Points, in no order, along strands that fork, close into loops and pass close to each other.
In the rows, zero is written as 128.
Two points are linked if the straight distance between their rows is under 154.
mabi: [127 137 147 133 132 149 143 108 101 119 179  72 144 146 154  76 124 165
 124 108  94 132 139 154 195 109 143 119 141 130  91 100  65 153 185 111
  97 169 100  81 124 126 127 136 153 147 131 158 146 147 133 120 115 135]
memu: [151 140 123 126 135 109 156 133 122 128 117 121 116  87 163 123 137 143
  89 154 162 123 184 158 102 109 132  63 101  82 122 139 140 128 101 178
 165 158 202 105 172 113 150 112 137 107 122 128 130 135 136 117 159  65]
duvop: [131 127 149 126 102  81 167 153  79 146 110 112 133 119 170 140  93 142
  96 145 116 119 138 134 119 142  89 147  91  97 165 100 101 139  56 194
 161 141 208 171 155 127 143  97 110  77 102 140 104  90  79 113 149 119]
taz: [116 131 113  95 117  72 171 109 108 125 115  66 116 143 141 141 117 123
  86 148  97 113 139 159 144 154 158  53  74 113 128 128 119 146 125 170
  99 164 212 126 149 106 127 130 125 128 101 125 117 119  72 114 155 103]
foz: [112 115 115 117 160 133 102 124 192 110 132 214 106 148 116 117 146 103
 158  99 140 138 124  85  86 108 139 179 167 160  95 163 144  92 142  44
 147  83  34 166 104 121 103 127 130 167 155 126 154 132 140 143  99 169]
kido: [180 154 116 135 137 154 138 106 139 118 114  55 119 113 142 107 167 115
 115 139 149 129 154 177 169 115 210  30 133 120 107 119 142 118 150 133
  94 142 120 102 129 104 126 135 164 168 135 108 164 178 156 140 113  95]
taf: [153  92 174 141 117 158 148 120  90 134 155  76 145 138 169 109 105 138
 103 141  84 127 146 135 159 114 120 163 139  97 150  94  75 161 100 147
 136 162 127 130 129 108 152 123 152  91 130 158 124 105 136 127 125 164]
Fili: [116  89 176 143 147 175 140  94 123 133 170 147 137 137 137 107 113 158
 103 139 112 117 168 141 130  56  96 149 138  77 118 139  84 173 131 136
 174 185 144  64 161 129 149 158 149  80 138 150 128  87 169  95 149 135]
gat: [ 69 170 108 110 100  92 146 164 166 134 152 209 106 100  58 118 135 111
 199  87 190 129  78  92 138 186  84 141 119 163 104 133 166  71 201  77
  99  90  53 103 108 171 114 116 103 162 118 131 154 134 125  95 110  97]
kegat: [ 78 176 105 135  91 122 131 198 159 132 130 202 123  74  51 118 130 116
 200  86 215 131  91  87 132 185  74 135 109 158 130 124 194  74 176 102
 106  81  74  90 115 187 141 109  96 133  89 108 151 142 132 103 129  78]
pedan: [121 116 145 104 132  97 156 116  83 110 151  66 145 179 170 103  94 144
  99 104  76 133 120 131 185 141 142 140 114 143 118  99  57 163 145 127
 101 162 135 140 130 112 121 125 129 143 106 163 129 109  75 117 116 160]
vone: [194 114 142 111 147 146 157  91 122 115 111  92 125 144 202 109 125 129
  90 135 147 133 177 134 135  85 175 138 169  74 112 117  92 122  81 139
 164 142 124 171 159  74 139 136 168 127 154 149 160 108 150 122 110 147]
Lovis: [ 92 117 124  62 154  47 170  78 135 127 112 129 110 191 154 150  89 140
  69 131 122 117 159 136 133 110 161  66 104  90  83 159  95 148 134 148
 128 182 198 128 170  97 107 160 117 137 122 141 151  78  98  87 136 114]
zepos: [102 139  96 101 142 107  89 112 130  83 152 140 114 151 122 111 140 118
 128  93  89 130  96 113 127 160 160 142 123 211  91 132 105 122 196  50
  77 102  74 157  80 122  94 133 106 199 129 140 127 156  79 144 102 156]
Lokep: [ 77 144 116 124 132 130 119 109 145 136 148 136 130 142  64 132 148 127
 147 133 101 125  93 121 143 152 113 112 129 153 133 146 149 139 201 103
  94 131 112  76 103 147 112 149 117 146 134 120 121 132 137 121 135 124]
gedi: [171  88 134 162 118 189  82 151 127 127 107 143 140  77 133 156 132 100
 126 157 129 139 147 127  52 129 100 165 109 124 169 133 153 131  51 133
 162  84 146 155 111 134 161  99 142  96 122 119  80 132 134 174 162 152]
muf: [134 144 138 153 105 123 134 130 145 172 109 148 133 173  69 147 132 121
 194 109 127 129  78 107 179 150 133 204 212 130 173 113 167  91 135 119
 102 106  34 183 111 154 102 123 134 124 181 113 168 119 178 133  71 168]
tasug: [112 156  93 112 111 114 118 151 163 161  98 162 115 117  53 183 141  83
 165 150 158 127  91 113 109 183 118  93 117 128 172 155 219 110 136 157
 112 103 135 102 121 152 125 133  96 125 125  87 117 124 150 117 135  87]
Vot: [148 141  97  86 123  95 159  82 128 125  99  48 102 157 109 155 147  90
 100 155 100 118 130 163 154 148 204  29 110 108 131 147 150 138 134 164
  99 137 188 128 137  93 115 143 136 152 120 114 135 132 114 121 136 111]
Gudo: [ 96 158 105 116  87  84 131 162 110 160 113 131 145 126  69 169 119 117
 173 126 117 121  42 111 150 209 106 162 131 155 170 114 184 112 148 151
  91  96 113 146 111 162 116 119  86 131 127 116 109 124 107 111 105 116]
kig: [113 100 118 129 163 144  97  76 167 137 112 151 118 144 112 160 141 104
  83 168  96 128 148 114  67  91 128 104 126 121 143 178 148 159 111 123
 160 144 184 118 135 110 129 167 131 116 139 101 107 104 152 143 163 152]
Busob: [168 147  97 106 134 120 163  86 167 136  77  76  90 165 112 152 163  76
 124 146 160 129 147 158 147 104 225  40 168  91 113 151 187  92 128 152
 117 131 132 156 145  91  99 172 153 164 174 114 187 129 173 114  95 100]
Dev: [122 143 134 124 115 116 145 145 103 145 138 113 145 135 126 121 111 152
 152 122 123 133  98 124 164 153 113 159 147 134 129  98 114 127 153 140
 123 128  99 135 126 141 128 121 118 135 130 151 130 129 122 122  97 129]
fop: [ 91 118 110 107 128  90 124  96 131 153 104 123 122 169 104 172 120 110
 107 157  71 130  96 113 109 153 124 125 110 137 167 150 147 156 115 148
 117 133 186 146 119 116 114 145 106 122 120 111 102 102  97 132 142 152]
mufa: [178 113 124 117 122 137 144  89 112 126  66  53 112 172 159 146 133  81
  91 152  89 120 135 133 137 131 189 121 138  94 176 135 132 134  52 150
 137 105 167 221 135  90 103 123 156 132 153 105 124 105 113 145 125 172]
nuro: [179 155 107 128 103 126 138 129 129 153  55  81 107 150 105 177 148  83
 148 138 142 121  99 141 149 156 190 120 181 111 181 127 201  93  61 162
 118  77 118 221 114 123  95 123 136 145 182  94 155 132 151 154  90 144]
rebub: [122 133 148 130  99 113 176 154  62 134 168  51 152 129 169  97  99 155
 117 123  81 122 111 154 195 151 104 145  95 132 133  70  72 163 134 167
  99 176 149 121 139 133 147 108 130 109  95 158 104 126  74 117 124 131]
deva: [ 80 159 105 120 102  92 123 172 131 136 125 172 132  83  89 137 127 133
 161 117 164 120 102 116 102 164  70 125  88 149 123 128 147 104 174 139
 122 122 157  99 130 164 134 129  81 118  90 116 108 130  98 100 141  83]
liva: [133 129 123 140 101 137 118 121 123 178  87  86 135 146  62 179 143  89
 136 160  78 132  68 117 142 168 117 153 151 134 228 143 193 153  80 169
 123 101 140 151 100 137 113 134 123  97 153  83 101 103 152 149 132 154]
Pezaz: [ 80  97 138 122 175 147  88 112 147  76 195 213 120 115 141  95 127 149
 118  85 135 135 145  90  84  76  83 148 103 168  76 159  61 144 158  50
 154 122 111  86 123 121 133 154 109 139 107 147 115 131 108 123 165 158]
tuda: [130 158 119 138  92 126 115 154 116 175  89 118 145 126  61 181 134 105
 172 138 120 125  56 112 152 193 120 162 163 136 208 124 206 117  98 164
 103  88 100 162 104 162 120 116 103 116 151  94 118 122 149 135 106 139]
ber: [100 114 113 109 140 106 127  77 163 160  92 149 105 175  97 188 124  99
 100 167  89 127 120 102  84 121 117 123 134 104 167 177 167 151  91 156
 160 132 187 141 142 119 116 165 119 107 150  96 117  85 141 132 145 151]
Defis: [180 118 147 149 141 168 136 131 151 125 114 132 136 100 152 111 140 134
 127 138 183 137 171 133 107  71 141 125 166  81 113 127 133 114  89 134
 179 125 103 117 144 119 152 126 165 125 144 135 155 137 182 137 117 109]
bosut: [114 105 144 136 167 154 101 108 125  81 185 156 130  99 176  82 139 169
  89 114 122 130 181 147 100  66 106 104  86 147  66 142  65 166 156  91
 142 170 153  55 137 110 148 142 143 132 102 150 112 145 114 122 173 126]
Fef: [107 122 123 141 122 139  84 126 104 105 145  98 146 136 116 115 134 132
 128 117  51 132  80 123 146 170 128 178 116 203 152 105  98 160 163  79
  66 111 101 147  79 136 117 127 116 146 123 129  90 144  87 160 123 176]
teb: [176 113 129 137  99 154 117 121  99 149  78  67 127 134 135 166 142  87
 109 163  81 121 111 135 126 150 146 149 142 112 202 125 157 142  32 151
 137  83 161 205 107 120 117 105 139 109 149 104  96 118 122 161 138 172]
vosu: [105 116 125  77 144  52 166  89 110 118 119  98 113 161 174 139  99 136
  63 134 103 118 164 149 137 129 154  60  68 112 102 138  85 156 124 159
 112 179 219 127 164  88 127 144 121 140  98 140 132  98  64 105 155 117]
Tife: [ 82 126 110  77 139  62 164  84 152 145 110 140 101 184 111 166 104 130
  94 149 121 117 140 132 123 117 150  71 119  86 112 164 137 136 139 161
 139 167 200 121 161 113 109 164 110 125 135 124 139  87 123  91 133 105]
Gibo: [136 117 102 116 157 129 100 133 160 117  95 199 117 105 141 151 127 113
 118 150 161 140 163 100  32 112 125 130 112 119 112 159 152 109  85 128
 180  98 164 149 143 124 131 128 122 135 134 120 115 135 125 150 148 117]
Guki: [143 117 129 135 125 159  85 136  91  88 154  75 144 116 162  92 138 142
 116 114  72 128 109 145 153 154 149 155 115 196 117  95  72 152 150  81
  65 125 103 141  87 125 131 115 134 159 116 140 103 173  84 164 117 168]
sem: [ 82 145 117 141 116 138 112 119 120 143 152  79 141 130  64 140 155 114
 142 139  82 122  84 144 169 169 120  94 109 171 167 131 151 158 187 132
  71 142 137  65  95 147 121 138 116 129 116 104  98 145 130 128 145 123]
Belug: [ 96 160  90  94 111  98 120 165 180 151 104 187  98 117  28 172 152  76
 179 131 184 122 104  99 115 184 122  79 114 130 141 158 238  93 170 128
 113  99 120  84 126 163 124 140  88 134 119  92 137 125 152  98 129  59]
vol: [177 128 126 109 129 108 140 119 102 100 113  75 121 186 167 110 108 131
 123  91 103 129 117 137 188 142 203 160 152 147  97  97  77 120 131 114
  95 123  80 209 124  94  94 124 144 175 145 157 165 123 101 137  75 188]
mut: [171 138 126  98 131 103 159 111  92 101 122  44 131 159 190 101 106 140
 100 103 103 135 132 153 195 142 187 114 116 128  99  99  68 142 128 145
  99 142 126 164 142  92 121 116 152 169 116 155 148 126  79 127 105 154]
buge: [133 100 150 118 149 129 100 122 128 111 144 162 130 168 154 122 110 128
 131  88  95 129 112  90 125 131 129 221 178 162 121 119  84 124 130  69
 133  99  50 173 104 113 111 134 111 138 151 163 126 115 122 136  86 193]
bipu: [ 92 176 100 140 101 123 109 209 143 119 113 175 122  60  65 128 135 112
 180 107 213 122 109 115 112 172  77  93  74 153 132 126 192  92 170 134
 110  99 130  72 124 185 150 106  94 113  72  99 116 143 126 106 150  51]
tob: [ 99 139 142 107 139 114 153 123  93 110 193 121 123 133 166  73 113 180
 123  84 120 133 139 135 174 111 109 128 128 132  60 106  42 143 189 105
 124 165 111  73 139 124 122 134 123 151 120 170 137 138 109 102 124 117]
ruko: [122 138 165 171  89 139 156 194  78 160 158  98 159  77 136 119 107 159
 149 130 117 116 111 147 161 147  51 164 107 118 162  80 113 139 122 183
 148 161 146 106 146 164 165  96 115  54  96 144 100 118 126 111 139 109]
dabu: [150 105 120 165 132 197  74 137 153 126 112 140 147  90 106 137 156  99
 138 158 139 143 144 119  77 117 117 130 114 140 158 148 176 136  95 114
 137  97 119 115 107 138 151 111 154 120 113 101 101 149 156 174 160 145]
pulot: [ 88 151 133 144  84  89 161 173  89 157 141  97 151 102 120 135 106 148
 139 128 115 106  98 144 148 159  68 131  86 128 155  98 119 139 142 193
 121 170 184 105 146 160 145 117  92  73  89 130  93 115  94  97 144  91]
bap: [165 127 141 142 144 171 143  88 122 118 161  70 135 130 156  71 146 156
 104 124 127 128 167 174 187  74 176  86 156 111  82 119  82 150 174 112
 110 183 107  66 140 107 139 146 178 148 142 143 164 153 164 119 116 125]
Vikub: [193 127 128 114 124 136 149 109 116 128  78  82 119 149 178 138 127 109
 110 142 133 130 146 139 132 126 188 137 164  85 143 118 122 106  59 155
 148 104 131 216 143  99 109 123 153 136 157 132 146 120 131 137 102 154]
kiban: [137  84 121 172 148 206  71 109 152 117 130 151 137  84 105 136 167 102
 112 166 117 133 165 135  48  88 104  96  81 136 146 174 167 151 100 109
 148 125 171  83 119 130 162 124 165 101  97  94  86 128 155 168 199 144]
riki: [158 142 121 126 147 132 145 116 144 115 137 113 117  83 165 106 151 152
  84 151 170 120 196 173 119  84 159  33 104  85  90 145 132 140 133 157
 150 168 179  67 168 105 149 125 161 135 125 124 148 146 152 116 153  52]
pupi: [142  83 140 153 158 189  89 133 137  80 167 160 136  74 157  92 145 152
 112 128 146 141 186 143  69  58 111 114  90 128  87 143 102 148 122  98
 155 141 139  67 129 115 171 118 165 114 103 141 112 139 144 147 175 121]
sani: [103 116 145 129 103 109 146 143 105 168 116 130 153 158 111 157  88 130
 138 147  86 128  78  87 131 157  81 209 141 109 188 114 129 149  83 169
 150 120 146 164 137 146 130 131 102  82 136 137  97  76 117 112 121 160]
pegi: [189 118 128 155 117 177  81 178 110  79 131 112 143  55 168  92 149 153
 149 105 162 149 140 144 125 133 141 146 122 162  89  86 105 112 108  83
  98  94  74 140  92 137 158  83 151 162 111 133 123 207 105 188 113 122]
Sosan: [ 84 110 133 138 147 152  89 118 118  91 182 151 144 120 140 102 130 147
 121 113  90 132 122 112 113 119  82 156 102 185 107 131  75 157 180  69
 117 130 115  97 106 130 138 140 108 135 102 143  95 141  99 137 159 159]
Zos: [ 82 121 125  92 137  60 141 132 121 141 122 175 131 162 146 155  82 146
 108 127 124 123 126  94 100 134  95 158 115 122 112 137 100 129 118 149
 153 152 182 148 148 130 112 140  83 102 113 138 118  83  89 102 132 128]
zesuz: [111 115 103 134 154 155  71 122 170  75 147 174 120 107 121  94 158 122
 137 106 137 143 129  99  94 110 143 124 122 185  78 153 115 118 177  31
 115  88  68 111  80 125 110 131 130 186 122 126 135 171 113 160 129 149]
Kad: [133 117 111 123 155 144  86 130 162  98 127 182 124 124 137 122 141 114
 133 111 135 137 137  96  79 119 141 156 140 163 103 146 131 107 137  67
 138  83  76 147 101 122 120 131 124 167 133 130 129 145 121 155 112 150]
Kodat: [ 60 157  96  95 114  86 142 141 190 142 142 217  88 121  40 140 142  99
 178 111 179 119 102  98 122 163  97 105 114 141  99 164 188  87 201  86
 113 107  91  83 124 169 114 142  91 152 122 119 155 118 136  81 128  85]
feted: [193 143 118 148 109 160 123 137 142 150  55 103 123 110 124 169 157  80
 138 156 177 133 133 139 105 134 168 105 167 102 174 131 203  92  39 150
 142  75 125 185 124 132 118 113 151 125 165  87 131 156 162 165 115 120]
dati: [130 162 131 159 109 121 131 136 182 146 125 156 115 159  66 122 162 117
 195  97 177 131  95 122 186 140 150 132 186 151 123 120 181  78 182  81
  79 103  22 120  94 156 106 124 137 155 168 111 192 159 175 128  79 125]
lokir: [168 103 129 163 133 192  89 142 138  90 153 124 147  63 158  86 162 138
 122 134 158 148 178 152  92  82 133  95  99 138  94 129 132 134 121  95
 133 129 117  81 113 121 167  96 172 135 102 128 118 173 143 164 159 107]
zefa: [177 101 149 145 118 156 119 153 110 132 106 142 131  80 170 152 111 120
 121 154 146 129 157 129  63 130  99 165 112  93 162 114 135 123  40 168
 182 101 163 171 134 129 153  91 134  82 132 134  91 121 131 148 151 130]
geta: [181 118 136 156 137 176 137 116 154 131 101 113 127  94 155 124 163 111
 108 166 184 132 187 144  92  69 152  85 154  70 131 144 164 116  69 146
 178 124 140 124 156 107 151 130 177 116 158 116 149 140 192 141 143  98]
rire: [175 123 138 150 120 170  94 144 108 102 132  86 144  98 159 102 140 142
 131 125 127 138 132 153 147 130 152 141 136 156 112  89 103 121 126  95
  90 115  89 142  99 128 142 105 151 150 130 132 129 181 118 172 110 144]
sez: [ 98 125 110 142 155 154  81  95 182 106 133 160 112 148  73 112 171  99
 144 115 105 135 116 107 119 113 153 129 149 172 116 165 144 124 195  43
  94 112  72 111  87 126  87 151 137 172 150 107 142 140 154 151 118 155]
sumu: [ 97 136 151 155 126 133 146 112 166 169 154 171 126 182  58 119 132 124
 194  90 122 134  85 104 181 127 112 208 211 138 145 137 138 106 175  80
 110 115  23 141 110 153  95 129 139 122 182 125 170 108 183 116  83 166]
dalet: [ 79  88 140 143 174 159  84 135 134  80 177 230 124  84 130 100 116 163
 137  87 150 135 159 106  58  65  57 156  76 147  87 170  73 130 138  80
 172 130 146  68 130 140 151 146 112  99  76 133 112 111 122 110 192 150]
Vezu: [122 118 131  96 169 107 120 107 111  87 159 137 118 139 199  99 117 161
  74 115 120 128 170 133 116  95 136 103  98 140  66 127  61 153 141 109
 126 168 168 101 143  92 138 140 130 147 104 152 125 131  87 117 150 127]
Lale: [112  89 147 162 153 184  88 147 132 105 159 193 141  69 121 106 127 156
 138 131 147 137 171 132  61  66  60 143  80 117 117 153 107 133 125 120
 177 144 157  70 135 146 171 114 141  71  83 132 100 105 149 115 193 128]
riz: [156 160 131 140  98 138 132 172 124 157  96 122 142  94 112 148 127 124
 160 140 179 131 107 129 138 161 125 125 147 112 162 103 180 100  90 171
 132  96 102 148 128 151 133 100 122 122 134 116 134 150 152 142 107  96]
Rez: [ 78 133 120 122 144 127 122 102 163 138 149 176 118 159  76 124 141 122
 150 119 110 134 103 101 126 131 114 148 153 146 116 161 137 124 187  85
 121 120  77 112 111 138  97 150 120 145 143 128 140 116 143 121 113 145]
Fofeg: [148 133 131 120 142 129 143 139 138 131 123 160 126 117 152 115 121 153
 121 132 172 133 165 115 108  95 126 129 150  91  97 132 121 122 113 141
 179 131 125 114 153 121 139 123 139 134 140 148 147 130 149 126 118  97]
Soru: [167 135 162 161  92 158 134 186 104 158 116 125 153  77 126 139 110 142
 163 137 168 136 115 129 143 145  93 168 151  90 172  90 154 108  72 174
 157 104  97 151 137 156 158  88 130  85 128 128 129 135 161 143 123 107]
mes: [176 141 125 140 139 167 150  90 130 125 140  59 128 109 165  95 167 130
  88 150 146 122 179 183 158  78 185  41 131  94 107 135 125 138 132 142
 124 169 146  82 157  96 144 141 177 137 139 124 157 154 167 126 133  90]
kilus: [111  81 120 151 167 178  70  80 174 113 125 170 123 127 100 141 157 101
 101 157  94 139 161 114  47  86 115 109 103 141 141 176 148 162 118  95
 153 130 168  92 122 114 144 160 145 116 124  99  90 122 152 157 190 162]
vom: [ 70 107 136 133 148 129 101 105 118 106 175 143 145 156 122 109 120 134
 122 104  58 127  91  99 130 149  92 183 119 198 135 128  73 163 184  66
  94 124 101 122  97 132 113 152  98 138 116 148 102 118  88 136 136 174]
daruf: [174 151 109 142 135 142 140 101 166 125  97  81 103 141 119 118 175 103
 135 137 177 125 146 165 170  97 222  37 160 113 103 128 169  90 152 126
  95 141  98 117 122 107 111 157 158 173 162 105 190 168 179 123  87  88]
sisa: [158 148  92  91 125 105 156  95 138 126  86  75  97 156 112 157 151  82
 117 148 134 121 131 158 141 144 212  48 140 109 121 148 173 106 129 155
 107 121 150 151 132  96 107 146 133 174 145 118 153 137 131 126 109 104]
ral: [174 137 143 166 113 161 117 154 133 122 121 113 142 108 129 105 145 141
 164 118 173 134 127 139 164 118 148 133 169 128 120  91 139 100 126 109
 106 110  59 127 113 140 143 110 153 141 141 119 155 181 159 163  97 123]
lizov: [102 109 127  99 156  87 110 121 111  94 142 149 129 133 191 123 106 147
  83 123 108 122 150 122  95 127 114 114  69 168  90 129  70 151 133 115
 115 151 187 130 130 109 131 141  99 139  91 141  95 130  58 128 160 134]
Fakun: [178 159 114 136 112 136 135 164 140 137  77 124 123  94 129 150 143 105
 148 145 202 131 135 136 121 148 167  92 153 105 144 119 200  92  79 155
 131  78 109 163 130 139 130 104 138 152 147 105 145 164 154 152 103  86]
nazaz: [164 153 122 123  98  99 169 114 120 152  69  69 114 191 102 161 122 102
 149 126 116 124  87 146 183 146 196 138 191 109 163 122 174  94  96 165
 117 109 101 228 128 113  88 129 146 142 176 118 170 107 146 129  74 158]
mibov: [110  94 184 140 123 152 162 111 101 156 172 101 149 170 141 114  84 156
 108 132  78 121 138 131 169  94  94 177 145  87 150 108  68 176 124 152
 153 180 137  90 147 129 141 146 142  79 133 165 126  75 154  94 131 159]
fonen: [104 125 150 152  95 134 144 155 105 186 125 123 157 126  87 158 103 125
 148 155  94 125  80 113 134 151  61 174 121 112 209 117 149 151  91 186
 149 127 158 125 140 155 142 126 103  55 120 114  89  90 140 112 144 144]
Sefus: [141  98 160 133 116 142 131 134 105 145 133 119 148 144 144 133  99 141
 128 134 100 134 113 112 142 132 106 199 160 107 158 100  96 143 103 140
 145 123 108 153 124 124 136 126 127  96 137 151 116 107 135 128 112 166]
maba: [120 163 118  91 111  63 183 150 122 153 105 125 113 134 119 155  96 135
 122 141 155 113 126 137 132 150 127  91 132  76 138 127 144 108 119 201
 154 142 182 136 167 133 122 122  94 109 132 130 143 105 129  89 119  71]
filad: [ 89 152 126 100 130  67 164 151  95 108 172 145 110 113 165  79 104 186
 129  77 151 124 143 141 158 114  93 115 116 115  52 102  49 120 182 136
 138 177 151  70 151 129 120 130 104 143 109 159 138 127  93  82 128  73]
lari: [165 110 143 120 141 133 112 114 107 102 131 110 128 180 167 103 107 136
 129  88  96 126 118 119 163 122 173 195 179 159 112  97  66 126 136  78
 103 121  58 190 106 101  99 125 132 153 152 155 154 132 126 143  76 195]
vitos: [122 137 140 145 104 134 151 149  82 126 172  61 148  94 161 103 133 155
 117 133  90 120 133 169 167 138 105 107  84 142 130  91 104 156 148 157
 104 178 159  90 136 134 156 111 137 110  93 142  96 148  98 133 145 113]
Fosod: [115 165 111 114  95 100 137 152 100 141 120  90 131 128  95 144 122 126
 166 120 120 120  70 142 173 195 136 118 119 148 148  95 154 115 160 149
  76 111 109 134 105 154 126 117 102 152 126 127 120 158 103 118 100 103]
rok: [ 89 124 133  91 136  68 156 120 104 127 145 132 130 188 154 127  77 153
 111 110 100 119 111 107 150 138 121 149 122 127 109 121  79 142 151 133
 131 154 140 139 144 120 109 145 104 134 115 159 128  90  78  98 120 134]
mepi: [113 112 151 119 160 132 159  84 126 132 156 143 123 139 156 106 116 175
  77 140 134 109 186 156 133  59 128  97 130  68  99 152  86 164 135 160
 171 197 185  60 188 121 135 158 154  98 137 146 148  93 155  77 154 104]
zopad: [ 61 152 128 120 124 106 148 115 158 163 164 197 127 169  61 123 120 122
 178  95 114 131  75  87 147 150  85 196 162 145 133 161 141 113 188  87
 125 116  54 132 123 157  96 139 109 136 156 130 148  92 152  95 109 158]
Vivuf: [ 92  97 128 127 154 135  74 119 122  98 149 161 136 120 154 127 123 133
 107 124  91 130 132 107  68 123  90 146  79 185 117 142  93 154 140  89
 124 125 158 120 109 120 146 143 102 131  96 133  72 136  88 142 162 161]
Nutak: [134 106 151  96 168 119 164  71 126 121 139 124 122 186 181 116 103 147
  63 138 130 114 183 130 134  64 150 117 142  67 105 146  78 158 105 148
 172 183 169 117 179  92 130 159 152 115 140 151 153  76 147  89 129 130]
tedub: [147 124 131  86 162 111 167  84 127 112 136 111 121 173 187  99 115 146
  86 116 136 127 169 133 153  78 184 115 151  91  76 136  78 135 134 133
 152 162 130 129 171  88 124 154 150 157 143 155 166 106 131 104 106 128]
zekik: [196 102 125 162 138 184  85 161 145  76 133 128 143  55 174  72 157 147
 135 115 190 153 177 139  91  88 148 112 116 138  71 109 125 109  95  82
 131  95  89 103 101 118 166  88 180 155 110 127 132 188 136 178 138  99]
Nole: [ 77 138 117 124 114  85 131 151 117 141 127 157 137 109 115 146 112 144
 134 132 120 119 106 118 101 151  77 132  85 143 132 130 120 129 153 150
 122 144 189 111 130 147 127 135  83 103  99 129  95 113  82 105 152 114]
sila: [119 147 121  94 147  85 154 142 126 112 139 167 114 115 163 107 111 172
 118 116 169 125 158 126 119 107 120 111 127 100  69 133  95 113 147 139
 167 154 146  99 159 120 131 126 111 145 122 152 144 122 118 100 129  80]
Pubub: [130 155 104 142 104 136 114 179 137 155  91 160 139  81  88 164 129 108
 154 144 180 130 109 116  89 170  99 121 110 119 169 134 201 106  95 169
 146  87 144 136 135 162 136 104 104 106 113 103 105 137 138 131 139  92]
Tiga: [ 87 144 121  88 117  66 186 114 136 157 117 130 115 177  98 157  99 134
 131 142 127 113 110 126 150 137 127 100 141  80 130 147 146 127 149 178
 143 163 163 122 160 137 109 153 102 116 138 137 139  85 138  86 116 100]
rano: [146 157 141 172 117 154 138 144 167 149 115 147 128 144  86 125 149 129
 184 115 187 132 118 123 184 113 144 121 189 120 131 115 183  86 144 114
 109 118  41 112 122 158 123 126 148 134 157 107 187 152 189 136  85 108]
budo: [105 142 114 120 139 110 124  94 136 111 151 119 109 186 107 100 134 123
 141  89  87 128  93 133 170 137 173 144 154 179  95 127 105 122 209  69
  76 126  56 150  92 114  74 138 131 179 157 143 156 140 124 127  79 155]
mon: [110  82 123 122 168 115  78 108 137 121 102 187 123 134 164 173 109 116
  87 146 104 125 163 101  28 124  96 133  79 158 127 159 121 147  68 122
 156 113 212 157 130 118 131 146 100 107 107 114  78 109  94 146 173 160]
domak: [152 150 137 140  99 112 150 134 117 158 106  99 134 175  98 145 116 132
 176 112 130 124  82 132 194 154 164 168 200 118 153  97 155  96 124 145
 101 109  64 192 115 140 101 120 134 139 171 128 168 134 148 131  61 152]
pofo: [103 101 121 125 123 106 105 117 120 144  97 148 131 136 135 176 112 106
  97 160  85 131 124 104  68 145  90 144  82 143 172 145 139 154  76 147
 139 116 207 162 124 128 127 136 103  98 113 115  76 103  88 141 166 158]
tuku: [141 127 139 155  92 151 117 148  99 167 113  87 151 111 105 157 130 104
 129 159  83 128  93 128 136 172 106 157 120 129 213 119 163 147  67 164
 129 103 147 155 110 145 135 109 125  88 125 106  82 118 125 154 144 152]
Rav: [100 132 133 154 113 159 115 139 109 129 166  95 154  98 107 119 149 137
 128 144  98 128 112 155 146 139  93 104  90 159 144 114 129 158 166 136
  96 159 140  68 114 149 142 124 128 117  98 120  91 152 121 135 158 119]
Demim: [157 111 147 135 117 128 145 142 100 149 115 123 132 108 166 146 115 127
 101 169 119 123 151 130  86 125  92 138  98  85 169 125 132 137  47 179
 175 128 200 161 151 120 148 107 127  68 122 123  99 105 120 134 159 123]
Muz: [133 161 134 128 102  72 181 177  93 159 108 128 131  94 147 141  91 152
 118 142 156 114 141 139 120 138  85 131 111  75 152 103 121 117  91 219
 179 153 195 146 174 144 139  97  92  70 113 130 131 102 114  93 138  71]
zus: [184 146 127 146 129 151 147 141 133 135  96 101 118  74 157 127 153 110
 110 160 191 130 184 156  96 109 152  55 123  78 140 136 181 117  74 167
 171 116 161 126 160 118 150  98 151 112 138 102 137 155 158 145 145  57]
Tude: [115 106 148 126 157 134 106 123 167 103 166 205 111 151 131 105 131 118
 160  68 133 138 120  88 118  99 125 210 188 160  87 139 106  98 147  36
 144  92   4 166 102 120 100 125 125 158 160 146 165 131 142 133  87 190]
Busub: [130 148 137 156 123 134 130 114 144 131 147 125 121 174  85 104 153 137
 175  91 131 132 105 136 201 124 165 145 190 152 107 109 119 102 198  73
  75 128  34 131  99 139  90 131 147 158 169 126 184 157 163 138  78 151]
bugez: [119 139  96 109 131 125  84 133 120  78 140 111 122 112 150 112 141 130
 128 109  97 130 106 135 130 163 159 119  98 209  90 109  98 128 180  65
  63 106 103 140  77 121 117 119 115 203 116 136 112 188  62 158 114 133]
Zipa: [156 136 178 175  86 161 148 185  76 166 153  82 157  75 138 124 112 150
 159 137 136 127 113 149 177 148  79 151 133 101 174  74 137 134  92 185
 142 142 112 124 144 160 169  87 137  61 116 131 116 130 159 130 125 106]
vapef: [131  84 113 119 168 128  77 139 148 105 110 222 128 110 158 152 107 122
 117 120 150 139 161  87  11 117  91 175  93 153 110 162 120 113  79 112
 180  84 161 164 133 124 141 128 100 119 107 133  90 124 103 150 158 151]

How many points has the smallest loop of links through each point below? Write - if it is on no loop.
Vezu => 9
Fofeg => 12
tuku => 9
zopad => 23
sem => 16
pegi => 12
riz => 14
mibov => 14
